Each scene shows the same named points in several views. A view is turned or mirrored, shifted and resized as a whole, has a little noise and may leave points out.

Scene 1
View 1
k501: [ -8   2 -16 -25   0  -1 -11  -2]
k511: [-24   2  17 -14 -30 -28  14   0]
k993: [-22  14   5 -46   3 -27  14  22]
k696: [-17 -20  -6   0  -3   1 -15   2]
k587: [ -7  -9  -7   5 -21   2 -19 -21]
k937: [-12 -14   9  -7  -7 -11 -14   2]
k124: [-13  -2  -7 -25   8  -9  -8   9]
k191: [-33   1 -32 -16   1   6  15   9]
k467: [-21  -4 -30 -16  11   8  -1   9]
k131: [ -1   0 -12 -34  12  -2 -20   4]
k827: [-17  -1 -20 -53  48  -6  -1  39]
k139: [ -9   7 -28 -26   2   7 -11  -8]
k723: [-16 -16 -19  22 -23  15 -12 -25]
k702: [-23   5   2 -59  35 -25  12  44]
k774: [-13 -12  25 -29   7 -29  -9  19]
k242: [-23  16 -22   0 -49   1  11 -32]
k775: [-17   0  28 -17 -32 -31  -1  -8]
View 2
k139: [ 15  13  -6   6  10  -6  24 -10]
k702: [  2  25  24   2 -29 -36  37 -11]
k511: [ -6  19 -13  12 -14 -24  -7 -24]
k723: [  0  -1 -23  -2  26  -1   4 -31]
k191: [  3  12  -7  -5  -8   1  25 -21]
k124: [  5  13   2   4   0 -20  22 -17]
k775: [ -4  16 -11  18  -2 -34 -12 -23]
k587: [  5   4 -18   7  22 -12   4 -24]
k467: [  6   7  -2  -6   2  -4  31 -20]
k774: [-10  13  12   1 -14 -41  21 -28]
k501: [ 11  11  -3   8   7 -14  21 -13]
k131: [ 18  10  10   4  15 -20  37 -10]
k696: [ -2   3  -7  -2  15 -18  15 -31]
k242: [  8  16 -33  13   4   7 -10 -17]
View 3
k774: [ 22   9  -3  -8 -11 -24  28  14]
k467: [ 7 -2  3 -5 -4  9  3 16]
k131: [ -5   6  10  -9 -13 -10   2  23]
k702: [ 14 -14  -7 -20  -1 -31  27  33]
k191: [ 21 -13  -3   6  -3  18  -6   6]
k124: [  7   3   7  -7 -13 -10   5  17]
k242: [ 17  -6  11  21 -30   3 -30  -5]
k775: [ 24   9   7  11 -37 -32   1   1]
k827: [  2 -11  -2 -25  10 -10  23  37]
k993: [ 19 -16  -2  -4 -14 -29   9  22]
k501: [  1   3  12  -3 -15  -3  -3  17]
k937: [ 13  19   9   1 -24 -11  10   5]
k696: [ 11  20   9   1 -17   3   7   3]
k723: [ 10  21  15  13 -23  17 -11  -9]
k587: [  6  20  17   7 -26   4  -9  -1]
k139: [  0  -1  12  -3 -14   2  -9  17]
View 4
k501: [-35  -3 -50 -18  25  13   2 -13]
k191: [-34 -28 -32 -30   9   3 -10 -14]
k696: [-27 -16 -35   4  27  -9  13 -25]
k827: [-82 -15 -55 -17   8  33 -18 -49]
k993: [-55  -9 -67 -16 -22  16  10 -21]
k937: [-29  -8 -46   8  18  -7  25 -22]
k124: [-45 -10 -44  -4  28  11   0 -32]
k774: [-58 -15 -53  12 -11   1  19 -45]
k587: [ -7  -4 -35  -7  38  -8  18  -2]
k775: [-19   3 -62   5 -10 -11  42  -2]
k702: [-85 -12 -67  -9 -19  30  -2 -44]
k511: [-24 -11 -55  -6 -20 -12  31  -2]
k139: [-31  -4 -48 -25  30  17  -4  -5]
k131: [-46   1 -56 -11  30  18   3 -20]
k242: [  6 -10 -42 -37  10 -11  15  29]
View 5
k937: [ 12 -27  -6   6 -26  -9  27 -27]
k723: [  8 -10 -20   8   3  -9  36 -37]
k993: [ -2 -35   7  22 -40   4  25   5]
k131: [ 18 -37 -17  15 -21  -8  19  -6]
k467: [  8 -20  -9  17  -5  -5  15  -2]
k774: [  9 -31  14   6 -43  -6  14 -10]
k775: [  1 -34  -6   6 -48  -3  53 -40]
k696: [ 13 -19  -9   6 -15 -11  22 -26]
k242: [-11 -12 -22  28  -4   6  57 -25]
k139: [ 10 -26 -24  24 -10  -4  25  -5]
k827: [ 17 -38   4  21 -26  -6  -7  22]
k511: [-10 -24   5  15 -34   2  45 -24]
k191: [  0 -14  -3  23  -5  -2  19  -1]

In a view up to two points have been moved. Name them for each view, in the order of its rows, or write none.
view 1: k774
view 2: k131
view 3: k191
view 4: k124
view 5: k775
